Each row is a point on a tangle of strands that fork and nearly touch. The rows are in no order.
Points whose rows are less than 36 apart are linked; no others are. Some points are linked to none.
k_97: -15, 28, 0, -6, -26, 13, -2, -1, -5, 5, -17, 3, -13, -27, -3, -12, 9, 2, -2, -20, -21, 25, 8, 5, -20, 10, -4, -9, 3
k_675: 10, -1, -8, 8, 14, 8, -7, -15, 2, -1, -13, 9, -7, 3, 21, 14, -16, 1, 0, -9, -6, -16, -12, -9, -25, -10, 4, 9, -6
k_644: -10, 3, -5, 14, 18, 21, 16, -7, -18, -10, -17, 9, -9, -17, 33, 18, -14, -20, -6, 8, -25, -32, -10, -12, -34, -17, 3, -5, -27
k_16: -23, -13, 11, 13, 7, 9, 20, 5, -28, -24, -3, -7, -10, 5, 7, 3, -6, -9, -11, 16, -22, -30, -9, -30, -17, -15, -4, -18, -10
k_956: 9, 18, -1, -14, -13, 2, 0, 5, 19, 24, 24, 1, 2, -15, -14, -1, 5, 5, 2, 4, 21, 23, 11, 27, 26, 8, 2, 5, -2
k_595: 16, -9, -9, 10, 2, -7, -29, -12, 13, -12, -6, 4, 5, 3, 10, 3, 5, 4, -5, -23, -4, -1, -6, -21, -25, -4, 3, 8, 6
k_301: 2, 17, 2, -4, 13, 18, -1, -23, -6, 9, -27, 18, -13, -6, 35, 23, -17, -8, 2, -2, -7, -25, -7, 17, -30, -10, 1, 6, -19
k_924: 17, -4, -2, -5, -21, -15, -26, 24, 10, -11, -10, 8, 18, -21, -2, -13, 27, -1, -20, -21, 1, 31, 9, 8, 4, 30, 23, -3, 12
k_689: -12, -14, 6, 13, 25, 12, 24, -5, -23, -17, -7, -1, 1, 10, 18, 13, -18, -13, -12, 17, -14, -29, -11, -17, -11, -15, 4, -6, -19
k_461: 0, 6, 4, 2, 35, 5, 26, -11, -11, 10, -13, 10, 2, 5, 18, 16, -25, -7, 5, 17, 10, -18, -7, 28, 4, -11, 0, 14, -17
k_471: 5, 20, 9, -11, 18, -4, 15, -16, 10, 30, 3, 12, -1, -1, 11, 15, -15, 1, 11, 19, 27, -10, 1, 49, 12, -11, -8, 17, -15
k_525: -21, 1, -5, 0, -27, 1, -8, 11, -2, -14, -10, -5, -2, -14, -15, -24, 24, -2, -10, -18, -29, 25, 12, -24, -13, 17, -7, -23, 19
k_580: 30, -23, -1, 7, 5, -19, -36, -5, 17, -14, 6, -5, 22, 22, 7, 4, 11, 7, -3, -19, 17, 6, -3, -12, 0, -1, 14, 15, 11
k_968: -14, -18, 4, 10, -1, 2, -2, 3, -12, -28, -2, -2, -17, 13, -3, -5, 9, -1, -5, 4, -16, -28, -8, -43, -21, -11, -6, -15, 4
k_43: 8, 8, -4, 2, 15, 15, -4, -20, -1, 6, -21, 15, -12, -3, 31, 20, -19, -2, 1, -7, -5, -20, -10, 4, -31, -9, 4, 9, -13
k_194: -2, -6, -5, -9, -27, -9, -9, 23, 7, -8, 0, -7, 15, -12, -17, -20, 28, 1, -10, -10, -8, 36, 11, -6, 12, 29, 7, -16, 21
k_513: -7, 19, -5, -19, -32, 5, 5, 23, 16, 21, 17, 1, 5, -31, -22, -15, 19, 2, -7, 6, 5, 35, 16, 24, 25, 26, 8, -10, 7
k_857: -23, 24, -4, 4, -22, 12, 0, 3, -12, 0, -17, 0, -17, -27, -4, -14, 5, 0, 1, -17, -32, 16, 7, -10, -23, 2, -9, -17, 3
k_642: 27, -10, -3, 12, -7, -12, -46, 2, 20, -22, -8, 8, 20, -15, 15, -1, 21, -4, -17, -36, 0, 11, 5, -11, -25, 11, 10, 12, -1
k_902: -11, -8, 6, 9, 27, 3, 31, 0, -24, -6, -5, -3, 3, 9, 6, 7, -23, -9, -1, 21, -5, -20, -9, 1, 4, -12, -1, -1, -14
k_565: 3, -7, -4, 0, 11, -6, 10, 2, 7, 16, 18, -6, 3, 13, -10, 1, -12, 6, 12, 12, 14, 0, -1, 6, 23, -7, -10, 5, 2
k_916: 2, 12, -3, -4, -13, 4, -3, 1, 2, 9, -1, -4, -1, -6, -8, -6, 5, 8, 2, -14, -2, 22, 3, 8, 0, 7, 1, 3, 6
k_671: 7, 12, -8, -20, -28, -5, -6, 28, 23, 15, 16, 10, 9, -30, -19, -12, 22, 1, -11, 5, 12, 32, 16, 24, 31, 31, 21, -8, 10
k_972: -10, -20, 4, -6, -1, -6, 7, 11, 7, -3, 31, -11, -6, 26, -29, -11, 6, 2, 17, 26, 24, -9, 8, -18, 39, 2, -18, -11, 15
k_320: 20, -9, -5, -1, 1, -8, -12, -6, 11, 5, 9, -4, 9, 13, -1, 3, 1, 11, 4, -10, 12, 12, -6, 0, 9, 0, 7, 13, 7
k_161: -7, 30, 4, -11, -7, 2, 13, 0, 11, 30, 16, -1, -5, -18, -12, -2, -4, 1, 10, 12, 17, 9, 13, 41, 19, 0, -13, 4, -8
k_158: -22, 22, -5, 7, -16, 13, 4, 3, -17, -2, -15, 0, -21, -25, 0, -11, -2, -5, 1, -13, -35, 2, 4, -14, -28, -7, -10, -18, -3
k_883: -12, 28, 8, -5, 10, 3, 24, -7, -15, 17, -16, 2, -9, -10, 8, 8, -18, -4, 12, 14, 1, -10, 1, 40, -1, -9, -11, 5, -13
k_940: 33, -2, 0, 3, -10, -11, -44, 1, 16, -15, -9, 13, 19, -14, 14, 2, 17, -1, -18, -35, 9, 16, 3, 6, -16, 15, 24, 14, -1
k_28: 12, 24, 11, -19, 1, 2, 2, -21, 6, 29, -6, 12, -2, 3, 16, 16, -10, 7, 7, 0, 16, -3, -3, 43, -2, -7, 1, 18, -16
k_305: -2, -5, -6, 7, 4, 1, -2, -4, -6, -4, -5, -3, -6, 11, 1, -2, -8, 5, 1, -7, -11, -7, -7, -16, -11, -7, -2, -2, 5
k_62: 22, -14, -5, 2, 25, -3, -1, -16, 9, 12, -1, 5, 6, 23, 16, 17, -20, 8, 6, 1, 19, -9, -14, 5, 3, -7, 7, 23, -4
k_670: 6, -16, -1, 4, -16, -13, -30, 9, 11, -22, -6, -6, 14, -3, -4, -15, 28, -3, -14, -24, -8, 20, 8, -22, -10, 15, 2, -8, 16
k_296: -16, 4, 3, 7, 32, -5, 38, 2, -15, 5, 3, 0, 4, -4, -1, 7, -24, -11, 9, 30, 5, -15, -2, 25, 18, -12, -8, 1, -12
k_427: -8, 29, 4, -12, -28, 11, -3, -1, 0, 9, -13, 5, -7, -23, -3, -8, 14, 3, -6, -17, -12, 29, 7, 16, -13, 13, 3, -4, 2
k_666: 3, -25, -2, 10, 23, 2, -1, -10, -4, -16, -6, 6, -1, 26, 14, 12, -11, 0, -9, 7, -4, -32, -16, -29, -14, -14, 6, 4, -4
k_913: 22, -20, -9, 15, 3, -13, -40, -10, 21, -22, -5, 3, 14, 8, 13, 3, 13, -1, -7, -24, -2, -9, -3, -29, -29, -5, 0, 13, 4
k_996: -13, -7, 2, -1, 12, -9, 19, 9, 7, 10, 31, -10, 1, 11, -25, -8, -13, -1, 12, 30, 13, -10, 8, 2, 37, -6, -22, -10, 7
k_151: -18, -17, 10, 13, 17, 12, 25, -1, -27, -24, -5, -4, -2, 8, 15, 11, -10, -14, -15, 21, -18, -31, -10, -25, -17, -15, 1, -13, -18
k_163: -13, 8, -5, -8, -19, 3, 10, 15, 5, 12, 17, -12, 4, -7, -26, -16, 10, 3, 7, 3, -5, 26, 13, 2, 21, 13, -9, -12, 12
k_359: -10, -26, 8, 7, 8, 1, 2, 2, -13, -28, -1, -4, -15, 27, -4, -2, 4, 2, -5, 12, 0, -31, -12, -39, -9, -7, -1, -6, 7
k_818: -2, 26, 8, -9, 6, 15, 4, -22, -11, 14, -28, 14, -15, -8, 31, 20, -16, -6, 4, -2, -9, -21, -4, 27, -24, -10, -4, 3, -18
k_230: -9, 32, 12, -10, 3, 12, 10, -17, -16, 14, -28, 10, -14, -10, 23, 15, -16, -7, 5, 3, -10, -17, -1, 34, -19, -11, -7, 1, -17
k_452: -18, -6, -8, 14, -12, 2, -8, 4, -9, -21, -5, 2, -16, -8, -4, -11, 16, -5, -3, -9, -33, -17, -2, -42, -34, -11, -11, -19, 1
k_560: 25, 14, 7, -17, 0, 2, -9, -21, 9, 22, -4, 11, 1, 7, 19, 18, -7, 9, 4, -8, 21, 0, -7, 32, -4, -4, 10, 24, -11
k_181: 5, 23, 7, -16, -32, 2, -21, -2, 6, 1, -18, 19, -1, -30, 5, -5, 23, 0, -18, -26, -9, 28, 6, 18, -21, 19, 14, -2, 0
k_808: -23, 9, 2, 9, -5, 7, 16, 8, -25, -5, -8, -11, -14, -8, -5, -9, -11, -3, 2, 2, -28, -7, 1, -14, -10, -8, -9, -17, -1
k_952: 11, -35, 5, 3, -1, -15, -25, 1, 10, -22, 10, -12, 3, 38, -11, -5, 24, 9, 10, 0, 28, -5, 2, -29, 16, 5, 1, 3, 21
k_923: -10, 9, -6, -8, -17, 2, 9, 17, 17, 18, 30, -11, 5, -11, -28, -15, 6, 1, 6, 11, 6, 24, 16, 8, 33, 12, -11, -13, 10
k_384: -16, 26, 6, -3, 19, -2, 30, -5, -13, 17, -9, 5, -6, -13, 5, 10, -19, -8, 14, 25, 8, -13, 2, 47, 7, -10, -11, 5, -14
k_906: 16, -33, 3, 0, -3, -19, -26, 4, 15, -16, 17, -11, 15, 31, -11, -3, 25, 6, 7, -1, 29, 5, 4, -20, 25, 6, 6, 3, 18
k_989: 17, -2, -4, -9, 1, -8, -8, 6, 35, 15, 44, -6, 10, 0, -15, 0, -6, 3, 1, 13, 31, 13, 10, 11, 45, 2, 0, 4, 6
k_653: -16, 25, -4, -15, -31, 10, 11, 19, 9, 21, 10, -3, 1, -31, -24, -17, 16, 2, 0, 4, -2, 35, 17, 22, 18, 23, -2, -10, 7
k_119: 7, -22, -3, 2, 10, -8, -1, -5, 1, -1, 5, -5, 1, 30, -5, 2, -5, 10, 6, 4, 8, -9, -10, -15, 11, -6, -1, 4, 9
k_766: -5, 0, 4, 10, 36, 19, 25, -15, -20, -9, -17, 8, 1, -3, 32, 20, -25, -19, -8, 14, -10, -27, -8, 4, -16, -12, 8, 5, -26
k_739: -11, -7, -5, -2, -29, -6, -14, 17, 4, -18, -10, -7, 8, -14, -14, -25, 30, -3, -16, -18, -22, 29, 12, -21, -9, 26, -3, -21, 23
k_561: -8, -9, 0, 12, 28, 14, 20, -8, -18, -12, -11, 4, 0, 4, 23, 15, -20, -13, -10, 10, -14, -29, -12, -11, -18, -15, 5, -1, -19
k_474: 16, -15, -2, 5, -9, -12, -32, 2, 13, -19, -2, -4, 18, 5, 0, -6, 19, 3, -9, -24, 1, 16, 3, -16, -7, 10, 8, 3, 13
k_736: 6, -34, 5, 3, 7, -10, -11, -2, 2, -21, 5, -8, -7, 40, -10, -3, 12, 10, 9, 9, 22, -17, -6, -32, 11, 0, 0, 3, 17
k_415: 10, 21, 10, -16, 7, -1, 9, -17, 7, 31, 0, 10, -2, 1, 12, 15, -12, 4, 10, 9, 21, -6, -1, 47, 5, -8, -5, 17, -15
k_673: -11, -3, -5, -9, -28, -4, -2, 20, 5, -5, 2, -10, 10, -7, -22, -22, 27, 1, -5, -7, -13, 35, 12, -11, 12, 24, 0, -19, 23
k_546: 14, 1, -5, 1, 1, -1, -12, -10, 4, 3, -4, 0, 1, 6, 6, 4, -5, 9, 3, -15, 4, 8, -6, -1, -9, -1, 5, 11, 4
k_634: 27, -22, -2, 15, -3, -16, -47, 0, 21, -25, -4, 2, 25, 1, 12, -2, 21, -2, -14, -31, 2, 2, 3, -22, -22, 4, 7, 12, 2
k_796: -25, 35, 4, -3, -19, 13, 15, 5, -17, 14, -14, -7, -14, -24, -11, -13, -3, 2, 9, -4, -19, 16, 11, 17, -4, 4, -12, -10, -1
k_207: -12, 8, -5, -8, -24, 3, 4, 13, 2, 6, 5, -10, 3, -8, -22, -19, 14, 4, 2, -4, -12, 30, 10, -2, 13, 16, -5, -13, 15
k_472: -2, 15, -2, -1, -10, 7, -2, -5, -2, 7, -9, -2, -7, -8, -1, -4, -2, 6, 3, -16, -8, 15, -1, 1, -11, 1, 0, 2, 3
k_601: -16, -15, -4, 14, -8, 3, -5, 5, -11, -27, -3, 4, -17, 3, -1, -4, 17, -4, -5, 0, -27, -31, -7, -46, -34, -14, -8, -16, -2
k_747: -20, -11, 7, 4, 14, -6, 29, 10, -17, 0, 15, -10, -2, 12, -19, -5, -11, -2, 10, 30, 2, -18, 0, -1, 24, -7, -15, -12, 0
k_93: 15, -3, -2, -2, 20, -2, 7, -11, 7, 19, 4, 5, 2, 12, 10, 11, -19, 8, 10, 7, 20, -4, -8, 18, 10, -7, 0, 19, -5
k_52: 13, -28, -4, 9, 29, -1, -2, -14, 2, -7, -6, 6, 5, 34, 15, 15, -18, 3, -5, 6, 6, -27, -18, -20, -5, -12, 9, 13, -3
k_313: -10, 11, 7, 5, 39, 2, 37, -12, -20, 2, -14, 8, 6, -5, 16, 16, -24, -19, 7, 28, 7, -19, -3, 37, 8, -11, 2, 10, -22
k_338: 18, -1, -3, -7, 4, -7, -3, 2, 25, 19, 32, -3, 8, 2, -10, 2, -5, 6, 7, 8, 28, 13, 5, 13, 33, -2, -2, 10, 2
k_965: -18, 9, 1, 13, 10, 17, 26, -1, -30, -11, -17, 0, -12, -23, 24, 12, -18, -21, -6, 12, -28, -23, -5, -5, -29, -16, -3, -12, -24
k_466: 22, 4, 0, -9, -21, -11, -29, 16, 10, -6, -11, 16, 13, -23, 1, -8, 25, 0, -18, -23, 4, 28, 8, 16, 0, 28, 26, 4, 6
k_756: 31, 9, 3, -11, -7, -4, -21, -11, 13, 11, 4, 10, 8, 0, 7, 10, 6, 10, -1, -17, 21, 15, -2, 23, 4, 4, 22, 23, -4
k_652: 7, 9, -4, -10, -14, 0, -1, 10, 18, 19, 24, -4, 6, -12, -17, -6, 8, 5, 2, 3, 15, 25, 9, 16, 27, 11, 2, 2, 4
k_591: -14, 10, 8, 9, 28, 13, 33, -8, -29, -11, -20, 2, -1, -13, 26, 16, -23, -22, -4, 19, -14, -23, -6, 13, -13, -13, 2, -1, -25
k_159: 17, 17, 6, -14, -25, -4, -27, 3, 8, -1, -13, 18, 7, -23, 4, -3, 23, 1, -18, -26, 2, 27, 4, 22, -10, 21, 23, 6, 1
k_863: 12, -1, -5, -2, 4, -4, 4, -2, 11, 17, 17, -4, 4, 6, -7, 2, -7, 9, 10, 3, 17, 9, 0, 12, 19, -3, -4, 11, 2
k_792: 31, 10, 2, -11, -11, -6, -26, -3, 12, 5, 2, 13, 10, -7, 4, 7, 14, 6, -6, -20, 19, 21, 0, 23, 5, 11, 26, 19, -2
k_231: -26, 17, 0, 9, -11, 10, 12, 7, -24, -5, -13, -7, -20, -17, -3, -8, -8, -4, 1, -6, -35, -3, 2, -14, -20, -7, -11, -19, -3
k_969: -13, -16, 5, -3, 6, -8, 15, 10, 3, 2, 30, -10, -4, 21, -27, -10, -4, 0, 15, 30, 18, -14, 6, -10, 37, -2, -21, -12, 10
k_980: 30, 5, 1, -4, -10, -7, -34, -4, 13, -7, -6, 12, 13, -11, 9, 3, 15, 4, -11, -29, 11, 19, 2, 11, -10, 13, 24, 16, 1
k_995: -15, 34, 5, -5, -17, 16, 2, -9, -13, 10, -22, 4, -21, -22, 9, -1, -4, -3, 4, -13, -21, 5, 5, 12, -25, -4, -8, -7, -7
k_934: 3, -3, -7, 7, 12, 6, -1, -9, -4, -2, -10, 3, -8, 5, 14, 8, -16, 2, -2, -6, -10, -14, -11, -13, -20, -10, 1, 3, -3
k_361: -2, 20, 0, -12, -25, 6, -1, 6, 4, 12, -3, 1, 0, -20, -10, -9, 14, 7, -2, -12, -3, 32, 7, 18, 3, 16, 7, -1, 6
k_206: 11, 17, 5, -10, 5, 8, -4, -22, 0, 16, -17, 11, -8, 1, 24, 17, -13, 5, 4, -9, 5, -7, -7, 22, -20, -6, 3, 14, -9
k_387: 9, -27, 0, -5, -7, -13, -13, 7, 16, -8, 26, -11, 8, 29, -20, -6, 20, 5, 12, 8, 28, 6, 7, -19, 36, 6, -4, -3, 18
k_220: -25, 33, 0, -11, -28, 12, 16, 11, -2, 22, 1, -8, -6, -28, -21, -16, 9, 3, 6, 2, -9, 29, 17, 26, 9, 15, -11, -9, 2
k_105: 8, -7, -3, -6, -26, -12, -18, 27, 8, -11, -8, 3, 18, -21, -8, -18, 28, 0, -19, -17, -8, 35, 12, 0, 4, 34, 14, -11, 18
k_729: -10, -12, -7, 15, 11, 11, 6, -4, -12, -17, -6, 7, -9, -1, 18, 11, -5, -9, -8, 5, -24, -34, -13, -32, -30, -18, 1, -9, -15
k_157: 36, 10, 6, -15, -6, -5, -23, -18, 13, 16, 4, 15, 8, 4, 16, 17, 1, 10, -1, -15, 26, 7, -5, 31, 3, 0, 23, 28, -9
k_501: 4, 24, 4, -13, -10, 2, 5, 1, 22, 29, 27, 0, -1, -19, -15, -2, 0, 3, 2, 9, 22, 15, 13, 36, 26, 6, -4, 4, -4
k_76: 15, -18, -5, 1, 9, -10, -7, -5, 7, 3, 7, -6, 6, 24, 0, 4, -5, 9, 5, -2, 12, 0, -8, -8, 10, -5, 3, 12, 8
k_545: 1, -5, -5, -3, -9, -4, 1, 5, 7, 8, 15, -9, 6, 7, -17, -8, 5, 8, 9, -1, 4, 17, 4, -2, 19, 4, -4, -2, 11
k_526: 5, 3, 1, 0, 27, 2, 18, -10, -3, 18, -5, 7, -1, 9, 12, 12, -25, 1, 9, 13, 15, -11, -8, 23, 6, -8, -2, 16, -12
k_856: -17, 0, -6, 10, -14, 2, -9, 2, -6, -15, -8, -1, -12, -7, -8, -14, 13, -2, -2, -16, -30, -1, 2, -32, -24, -3, -10, -17, 9
k_416: 11, 4, -8, -14, -23, -7, -9, 25, 21, 10, 18, 4, 14, -21, -18, -9, 21, 1, -6, -1, 12, 33, 13, 16, 31, 26, 18, -5, 10
k_596: 13, 3, -6, -10, -15, -4, -8, 12, 18, 11, 19, -1, 12, -10, -14, -5, 14, 5, -1, -4, 13, 30, 8, 12, 25, 15, 12, 3, 8
k_425: -14, 14, 4, 4, 30, -5, 36, -1, -13, 9, -3, 3, 0, -10, 3, 9, -22, -12, 11, 31, 10, -14, -1, 37, 13, -11, -8, 5, -14
k_518: 6, -32, 2, 4, 11, -8, -9, -7, 1, -16, 2, -5, -2, 39, -5, 2, 3, 8, 3, 7, 14, -20, -9, -28, 6, -6, 1, 6, 12
k_647: -5, -19, -3, 13, 13, 5, 1, -5, -7, -18, -5, 4, -7, 15, 12, 8, -5, -3, -9, 5, -15, -32, -13, -34, -23, -16, 1, -5, -7
k_388: -19, 3, -5, 5, -19, 4, -7, 6, -6, -13, -8, -5, -9, -10, -12, -20, 14, -2, -5, -17, -30, 13, 6, -27, -18, 3, -10, -20, 12
k_925: 8, -33, 0, 5, 30, -3, 8, -9, -2, -2, 1, 3, 4, 39, 5, 11, -14, 4, -1, 15, 15, -25, -15, -14, 12, -10, 5, 11, -3
k_483: 13, -2, -7, 6, -1, -3, -20, -10, 9, -6, -6, 2, 0, 1, 8, 2, 0, 5, -3, -20, -3, 4, -6, -12, -20, -2, 4, 8, 5
k_678: -13, -10, -5, 15, 13, 17, 16, -2, -18, -18, -7, 5, -5, -10, 25, 15, -8, -17, -10, 11, -30, -33, -12, -27, -34, -19, 0, -11, -24
k_658: -7, 20, 0, -1, -6, 9, 6, -3, -8, 9, -11, -2, -12, -9, 1, -2, -9, 5, 7, -9, -10, 7, 1, 8, -9, -2, -5, 1, -1
k_757: 30, -18, -7, 4, 21, -8, -12, -17, 12, 7, -1, 3, 9, 25, 17, 17, -16, 10, 3, -5, 19, -7, -15, -2, -1, -7, 13, 25, 1
k_126: -16, 22, 0, -1, -10, 8, 12, 4, -14, 11, -9, -8, -12, -13, -9, -8, -7, 3, 9, -5, -14, 10, 5, 8, -2, 0, -11, -6, 2
k_864: -11, -32, 14, 4, 15, 4, 13, 4, -20, -25, 5, -7, -14, 32, -8, 0, 2, 3, -1, 24, 12, -32, -10, -32, 5, -4, 0, -5, 4
k_317: -9, -30, 11, 3, 18, -2, 17, 3, -16, -14, 8, -4, -5, 33, -10, 1, -5, 2, 2, 26, 11, -27, -10, -20, 14, -7, -3, -3, 2
k_567: -22, -5, 5, 8, 0, 6, 16, 8, -27, -15, -4, -9, -16, 3, -2, -4, -7, -4, -5, 8, -24, -20, -6, -26, -14, -11, -7, -19, -3
k_748: -10, 32, 11, -9, 0, 7, 15, -10, -13, 20, -18, 3, -12, -10, 11, 8, -14, -2, 11, 5, -2, -7, 2, 37, -8, -7, -9, 5, -13
k_593: -13, -20, 9, 4, 14, -2, 22, 7, -20, -8, 8, -8, -5, 24, -13, -2, -7, 1, 4, 24, 2, -22, -5, -13, 15, -7, -9, -7, 1
k_725: 31, -24, -5, 6, 18, -12, -22, -15, 15, -1, 3, -1, 13, 29, 14, 15, -8, 11, 2, -9, 20, -5, -14, -9, 0, -8, 13, 24, 5
k_531: -2, -24, 1, -6, -6, -8, -5, 7, 8, -7, 22, -12, -1, 29, -24, -10, 16, 5, 15, 12, 21, 0, 4, -21, 32, 5, -9, -7, 19
k_29: -5, -3, -3, 3, -1, -1, 3, 1, -7, 0, 0, -8, -5, 9, -8, -6, -6, 5, 4, -4, -8, 0, -5, -11, 1, -4, -4, -4, 8
k_353: 5, -1, -2, -9, -2, -7, -1, 9, 33, 16, 46, -12, 8, 0, -22, -7, -7, -1, 2, 19, 24, 12, 15, 6, 45, 5, -12, -6, 11
k_663: -30, 34, 0, -3, -20, 10, 21, 12, -14, 18, -5, -13, -11, -26, -21, -16, -1, 1, 12, 5, -16, 18, 16, 21, 6, 6, -16, -11, -1
k_141: -4, -11, -3, 1, -22, -8, -21, 11, 8, -20, -8, -7, 9, -5, -11, -20, 29, -2, -14, -21, -14, 26, 10, -21, -7, 20, -1, -14, 19
k_538: -5, 2, -4, -8, -9, -3, 6, 14, 23, 15, 38, -13, 7, -2, -26, -14, 1, -1, 7, 16, 14, 15, 14, 3, 40, 7, -14, -11, 12
k_221: 33, -27, -3, 8, 11, -19, -34, -11, 18, -10, 3, -4, 18, 27, 12, 11, 2, 9, 0, -15, 20, -2, -9, -14, 0, -5, 15, 23, 8
k_293: -24, -2, 4, 3, 10, -8, 27, 13, -6, 7, 26, -12, -1, 3, -27, -9, -12, -3, 14, 33, 5, -12, 8, 5, 32, -5, -24, -16, 4
k_633: 25, -20, -2, 6, -3, -15, -35, 0, 15, -17, 4, -5, 20, 12, 3, -2, 17, 5, -6, -23, 10, 14, 0, -11, 1, 8, 15, 9, 11
k_502: -4, 1, -4, 2, 5, -1, 12, 3, -5, 11, 4, -8, -3, 6, -11, -3, -10, 7, 10, 3, 0, 2, -2, 3, 10, -4, -8, 2, 2
k_732: -16, 8, 4, 10, 17, 11, 27, -1, -28, -8, -15, -1, -7, -11, 18, 10, -23, -14, -4, 12, -19, -20, -5, 2, -16, -13, -1, -7, -18
k_395: -12, 0, 3, 9, 17, 7, 24, 1, -22, -5, -10, -3, -6, 2, 8, 6, -22, -6, 0, 11, -13, -17, -8, -2, -5, -11, -3, -4, -11
k_865: 6, -14, -17, 17, -9, -7, -31, -2, 15, -22, -8, 11, 5, -10, 6, -5, 27, -7, -4, -25, -22, -11, 1, -36, -44, -6, -13, 2, -3
k_731: -14, -8, 5, 8, 29, -3, 34, 3, -19, 0, 3, -3, 4, 9, -2, 5, -21, -6, 4, 25, 1, -17, -6, 10, 17, -11, -6, -1, -10

A fork is a point with three links, a tip a point with one. Leave the first point through the second and follow the links. Name the first fork or tip that comes.
k_647 / k_666: k_925
k_207 / k_673: k_181
k_16 / k_151: k_732
k_980 / k_792: k_471
k_757 / k_62: k_425
k_416 / k_596: k_161
